Points on a hilly landscape, in no order, each with its height.
From any point a ball takes the steepest step (drop divided by distance) to one of its 5 nearest points. It stops when none of these is lower. Distance is the straight distance between rows; heights are no part of it.
Z553: 12 31 -10 -22 -22 42 14 27 17 -14 -4 9 19 3 10 11 -22 7 -8 -41 -12 8 -15  (h 50.4)
Z825: -6 -30 -4 -27 -33 40 10 17 -18 11 18 -43 15 22 10 -5 4 11 15 -29 -3 -2 -13  (h 37.7)
Z982: 18 6 -8 16 10 -9 18 -4 -2 -15 2 38 0 -28 -17 20 9 -5 4 -13 6 -6 6  (h 20.5)
Z292: 8 13 -5 -16 -12 33 4 20 -2 -11 -8 -6 8 23 9 -8 -7 4 12 -17 1 5 -9  (h 69.3)
Z39: -11 6 -15 -41 -44 48 25 40 37 -8 11 -20 7 15 9 13 -12 13 6 -49 -1 20 -14  (h 30.2)
Z97: 24 29 -13 -18 -7 29 12 13 12 -13 -9 18 19 0 5 16 -18 3 -6 -32 -12 -1 -8  (h 41.4)
Z404: -10 -28 -1 -19 -31 26 1 11 -22 8 8 -45 13 19 6 -10 5 3 12 -20 -4 2 -14  (h 36.9)
Z454: 8 4 -5 -13 -4 29 -1 12 -8 -8 -2 -14 7 25 10 -16 0 -2 5 -9 3 7 -15  (h 68.1)
Z780: -1 4 5 13 20 -16 -7 -17 -4 7 4 7 9 -10 -10 0 21 -11 -1 17 5 -1 6  (h 34.9)
Z714: -5 -14 -5 -39 -42 41 17 28 7 17 16 -50 16 21 5 -5 13 16 20 -42 -13 -1 -16  (h 16.2)
Z811: -3 12 -13 -32 -33 44 14 39 25 -11 7 -12 15 15 4 16 -19 13 10 -44 -5 17 -9  (h 39.2)
Z456: -3 -17 18 -43 -30 39 2 21 -17 32 24 -57 21 21 0 -9 13 6 19 -27 -14 -12 -19  (h 17.4)
Z282: -9 -20 22 -3 19 -9 -22 -23 6 21 2 -14 -19 19 15 -11 15 -18 5 28 0 2 0  (h 12.9)
Z69: -2 -27 -4 -12 -18 24 3 6 -15 -2 5 -28 5 21 14 -18 -2 1 16 -15 3 2 -15  (h 41.2)
Z301: -15 -7 0 30 30 -50 -24 -30 1 13 -4 -1 -3 -18 -10 0 6 0 -14 41 -10 -4 29  (h 54.6)
Z421: -1 5 -9 28 10 -36 4 -12 0 -15 3 42 -16 -29 -20 7 -13 -8 -11 16 16 1 20  (h 48.4)
Z99: -28 -10 13 27 30 -63 -54 -43 6 9 -22 5 -19 -5 7 -6 0 15 -12 47 -10 -21 47  (h 25.0)
Z962: -17 -13 26 11 23 -32 -34 -25 13 21 4 -9 -14 6 0 -1 15 -12 -2 46 -3 -3 25  (h 33.8)
Z368: -2 -8 -6 -16 -19 33 7 15 -8 -4 8 -25 7 19 16 -13 0 7 14 -22 0 4 -11  (h 44.3)
Z23: 0 15 -2 45 18 -44 4 -2 -2 -22 -9 43 -30 -30 -19 6 -19 -1 -23 41 24 -1 15  (h 56.8)
Z868: -3 24 5 35 28 -55 -4 -14 3 -18 -18 50 -32 -28 -16 1 -20 1 -18 42 22 -5 17  (h 58.6)
Z908: -25 0 0 25 22 -61 -15 -39 1 -4 -7 21 -15 -18 -2 0 -6 4 -23 31 7 -1 27  (h 40.3)
Z979: 5 4 11 -4 11 11 0 1 -12 1 -8 -4 4 9 13 -18 4 -9 13 11 2 3 -15  (h 65.0)
Z922: -7 -1 -18 -25 -40 48 24 37 19 -7 10 -24 9 21 9 10 -7 13 10 -46 -7 17 -9  (h 47.8)
Z847: -1 9 -9 -23 -24 48 10 32 10 -15 9 -9 14 11 6 5 -13 12 4 -37 -4 9 -12  (h 49.8)
Z537: -22 -4 11 20 27 -49 -41 -30 16 25 1 -6 -10 -2 -2 4 14 0 -12 45 -9 -7 36  (h 41.9)
Z427: 27 7 -14 14 -3 -2 28 9 5 -14 -7 37 -1 -28 -18 17 0 -5 -3 -23 1 -10 5  (h 20.1)
Z575: 19 3 -12 27 5 -8 18 3 -1 -22 -8 44 -11 -35 -20 21 -4 -12 -4 -6 17 -5 13  (h 9.6)
Z732: -24 -12 19 22 28 -40 -44 -28 13 21 5 -11 -18 -1 2 2 11 -3 -10 50 -18 -11 35  (h 40.6)
Z566: 28 22 -4 -7 -2 16 12 12 2 -11 -14 22 15 -9 -6 11 4 -1 5 -21 -7 -8 -11  (h 18.9)
Z705: 0 23 -17 -27 -26 46 17 31 24 -16 5 -7 16 9 15 15 -19 10 2 -43 -6 19 -16  (h 37.1)
Z203: -16 5 -4 36 25 -61 -21 -35 1 -2 -15 24 -24 -22 -2 -6 -13 8 -23 37 11 -3 28  (h 38.8)
Z829: 2 17 -5 36 12 -40 7 3 1 -22 -4 50 -19 -34 -13 4 -18 -3 -19 28 15 -8 15  (h 60.4)
Z652: 13 13 3 -1 10 9 7 2 -5 0 -6 17 13 3 -6 -3 16 -6 4 -4 -2 1 -4  (h 22.0)
Z904: -5 1 -10 32 20 -49 7 -21 -8 -8 5 28 -5 -25 -14 2 -1 -3 -16 19 13 -6 23  (h 47.9)
Z519: -1 -12 -12 -30 -46 47 20 28 10 8 12 -40 15 18 9 5 2 15 19 -41 -11 3 -16  (h 35.8)
Z580: 22 28 -3 -8 0 26 10 8 4 -13 -8 17 20 3 0 6 0 5 1 -22 -10 -6 -10  (h 30.1)
Z338: 0 -18 2 -11 -3 19 -2 -4 -17 5 -4 -18 -5 24 17 -25 -2 -8 6 2 5 10 -21  (h 52.2)
Z554: -2 23 -16 -36 -33 45 21 40 30 -6 16 -10 14 9 6 21 -27 10 -2 -46 -4 25 -16  (h 23.2)
Z918: -13 -23 18 -37 -18 38 -4 9 -23 35 25 -59 20 30 0 -7 14 5 14 -25 -6 -12 -22  (h 29.5)
Z307: 11 11 8 0 18 6 1 3 -9 5 -4 7 12 9 4 -8 14 -2 4 7 4 0 -13  (h 38.9)
Z185: 0 -25 13 -7 7 3 -8 -9 -6 12 -2 -19 -10 26 19 -28 3 -11 12 11 1 8 -19  (h 55.5)
Z729: -9 -35 11 -26 -22 26 -6 1 -30 26 20 -54 18 20 10 -9 -1 5 14 -18 -7 -5 -17  (h 36.2)
Z538: 4 9 12 2 14 -1 -2 -9 -6 7 -1 4 9 6 -2 -3 15 -14 10 14 -2 3 -8  (h 52.3)
Z480: 10 7 -7 34 8 -20 13 10 -2 -27 -4 44 -21 -38 -22 11 -16 -5 -17 14 16 -3 19  (h 50.3)
Z620: 5 -3 -10 -16 -19 42 10 21 -1 -10 -1 -16 6 19 13 -10 -7 11 9 -30 1 13 -10  (h 50.9)
Z741: -8 2 9 10 25 -17 -18 -20 0 24 5 -6 -3 2 -5 3 22 -16 5 33 -1 3 0  (h 34.8)
Z501: -14 -15 22 5 21 -21 -23 -21 15 24 0 -14 -20 19 9 -10 14 -15 9 42 1 1 7  (h 27.9)
Z622: -22 -4 10 25 32 -56 -36 -37 6 9 -2 -5 -11 -4 -1 -1 2 -5 -15 44 -11 -7 39  (h 50.0)
Z136: -1 -7 5 -7 2 23 -3 2 -13 -2 -6 -10 3 17 4 -22 7 -7 7 4 1 12 -18  (h 73.0)
Z582: -20 -3 -6 28 19 -56 -25 -42 10 9 0 10 -15 -14 -5 -2 4 9 -14 32 4 -3 36  (h 46.1)
Z396: -5 -22 -7 -35 -36 43 15 23 -6 8 17 -49 17 18 7 -11 7 11 14 -34 -11 -2 -12  (h 34.3)
Z152: -2 -5 -11 -38 -49 46 24 33 17 4 14 -39 15 18 11 9 5 15 19 -49 -9 12 -9  (h 42.3)
Z472: -14 -2 0 18 22 -36 -14 -25 1 5 5 5 0 -18 -12 0 17 -4 -9 32 -2 -2 16  (h 50.2)
Z932: -3 -16 -18 -26 -38 37 15 26 2 -2 8 -39 6 17 12 -6 0 13 20 -34 -5 7 -14  (h 43.3)
Z872: -23 -4 -1 31 23 -65 -20 -42 6 4 -14 20 -19 -17 -3 -1 -6 7 -24 38 1 -6 37  (h 30.3)
Z569: -8 10 -2 36 23 -58 -2 -24 -1 -17 -8 33 -32 -24 -15 -1 -18 -3 -22 37 23 -5 21  (h 47.7)
Z469: 3 -14 -2 -41 -47 37 14 20 -6 13 12 -53 18 19 1 -1 12 12 18 -37 -8 -5 -21  (h 38.5)
Z651: -6 0 -5 28 16 -32 4 -17 -6 -3 0 13 -1 -21 -11 11 13 -5 -7 14 4 -1 14  (h 41.0)
Z851: 4 -9 7 -5 5 9 0 2 -7 4 -8 -12 -4 23 10 -23 10 -7 8 12 2 6 -17  (h 69.1)
Z991: 20 39 1 48 22 -46 4 4 2 -24 -20 62 -24 -45 -21 11 -29 -5 -25 42 16 -16 11  (h 77.5)
Z641: -2 -33 9 -32 -26 35 -2 6 -27 25 22 -51 20 20 8 -14 8 8 14 -20 -3 -6 -18  (h 31.9)
Z728: 17 26 -7 -21 -15 38 14 25 10 -12 -2 7 14 7 8 10 -14 3 1 -36 -7 9 -6  (h 55.3)
Z822: 2 -7 5 -8 -6 26 -3 4 -10 -2 -6 -13 3 17 15 -20 -1 1 10 -5 -3 10 -14  (h 67.8)
Z605: -19 -1 3 22 21 -44 -25 -33 2 15 -2 2 -4 -14 -7 6 11 -3 -12 32 -2 -6 21  (h 46.6)
Z241: 2 -2 16 0 23 -8 -10 -13 -5 11 -1 -5 4 8 2 -10 15 -12 5 25 -1 6 -4  (h 42.0)
Z764: -6 -36 22 -2 12 -8 -15 -20 1 19 0 -20 -21 20 21 -18 12 -10 9 24 2 2 -15  (h 18.0)
Z697: -4 2 -10 32 13 -31 10 -9 -6 -15 4 30 -8 -26 -21 13 -2 -5 -11 10 16 -5 20  (h 39.9)
Z313: 31 15 -11 1 3 1 22 5 7 -15 -7 30 8 -24 -11 20 0 -7 5 -23 2 -8 -4  (h 17.1)
Z692: 9 6 4 -1 9 19 1 7 -7 1 -3 2 3 13 7 -13 9 -8 8 4 -3 4 -14  (h 62.9)
Z317: 17 10 -1 2 15 -5 18 -4 -5 -6 -3 29 10 -12 -12 15 13 -5 -2 -11 -2 -8 -2  (h 15.4)
Z445: -11 11 5 33 28 -61 -12 -24 5 -9 -17 44 -31 -25 -4 -1 -24 4 -21 42 23 -2 19  (h 49.2)
Z394: -8 -24 29 -52 -20 37 -9 9 -22 38 28 -62 21 32 0 -8 14 3 18 -19 -2 -11 -26  (h 18.1)
Z953: 11 12 1 35 15 -28 2 7 -5 -29 -6 52 -20 -36 -15 13 -22 -8 -23 26 15 -1 9  (h 64.0)
Z680: 32 25 -12 -17 -13 22 14 13 9 -12 -18 24 16 -15 1 17 -13 0 -9 -35 -8 -6 -12  (h 30.4)
Z813: -7 -22 -8 -24 -34 39 5 19 -11 1 10 -40 10 18 8 -7 -1 9 15 -30 -4 4 -11  (h 39.8)
Z264: 17 10 -6 38 11 -19 12 18 0 -23 -2 48 -17 -37 -21 16 -18 -5 -13 9 12 -11 15  (h 42.4)
Z76: -6 -21 12 -10 16 4 -11 -13 -7 20 -4 -11 -17 16 14 -20 12 -15 8 19 4 11 -25  (h 48.6)
Z127: 20 16 -3 6 5 5 12 0 -5 -6 -4 20 11 -13 -13 12 9 -1 1 -10 -4 -9 -9  (h 12.6)
Z150: 11 4 -5 26 11 -15 9 -8 -7 -8 -3 28 1 -25 -17 16 16 -8 -3 2 7 -7 12  (h 27.7)
Z125: 22 24 -2 -6 0 14 6 1 -5 -13 -9 17 11 6 2 2 5 -2 1 -13 -8 -11 -12  (h 23.3)
Z563: -5 -40 8 -19 -15 14 -12 -3 -25 17 7 -42 0 18 18 -16 -1 -2 5 -8 -8 3 -17  (h 41.7)
Z578: -15 -4 13 17 28 -39 -28 -26 7 22 0 -8 -5 -1 -6 2 20 -10 -5 43 -9 2 20  (h 37.2)
Z177: 13 4 -10 29 1 -18 15 -3 -3 -21 -3 37 -9 -33 -21 16 -5 -8 -3 -1 16 -6 12  (h 23.9)
Z527: 13 15 1 -11 -1 26 5 10 -6 -7 -6 3 10 11 0 -9 -1 -1 10 -16 -7 0 -12  (h 52.4)
Z232: 2 29 -1 37 23 -53 2 1 1 -18 -15 52 -31 -37 -20 4 -23 -4 -27 40 19 -8 15  (h 67.4)
Z199: -19 -4 0 34 19 -53 -10 -28 -3 -3 -6 21 -17 -18 -11 0 -2 2 -24 27 7 0 25  (h 44.8)
Z748: 12 14 3 9 19 -7 4 -7 -5 1 -2 19 17 -5 -10 6 24 -4 0 6 0 -4 -4  (h 22.5)
Z140: -9 -44 12 -16 3 6 -13 -17 -24 21 7 -41 -4 24 18 -21 -3 -6 5 -3 -12 1 -17  (h 44.2)
Z976: -28 -12 5 27 32 -74 -36 -41 10 5 -22 11 -21 -18 3 -3 -6 11 -16 41 -10 -11 43  (h 19.2)
Z237: -3 -4 -9 -25 -35 49 18 28 8 -7 5 -27 13 18 12 2 -1 14 14 -39 -6 11 -12  (h 46.3)
Z808: -4 16 -15 -40 -37 49 29 41 44 -3 16 -13 16 8 3 27 -21 6 5 -54 -1 27 -23  (h 10.0)
Z933: 2 -9 16 -2 14 -2 -14 -14 2 17 0 -11 -13 15 15 -14 14 -12 15 27 0 8 -12  (h 36.8)
Z842: 28 23 -5 -14 -1 20 12 11 11 -10 -15 25 15 -4 -2 9 -4 2 -6 -29 -12 -7 -7  (h 27.5)
Z678: 11 23 -10 -20 -16 39 6 23 7 -12 2 -1 11 15 10 6 -16 9 2 -23 -10 2 -11  (h 62.2)

Where does a ball stop that starts at each point below?
Z605 -> Z282
Z678 -> Z127
Z991 -> Z976
Z822 -> Z456
Z301 -> Z282
Z851 -> Z456
Z454 -> Z714
Z292 -> Z714
Z622 -> Z282
Z232 -> Z976
Z136 -> Z456
Z620 -> Z714

Call two points neighbours if one is among the 5 nearest of the other. Go from one point of each pair to the other, from neighbour to neighbour, staying as low as possible. Name the highest point that can't be avoided.
Z575 and Z456 -> Z140
Z976 and Z282 -> Z732
Z127 and Z282 -> Z780
Z127 and Z575 -> Z427
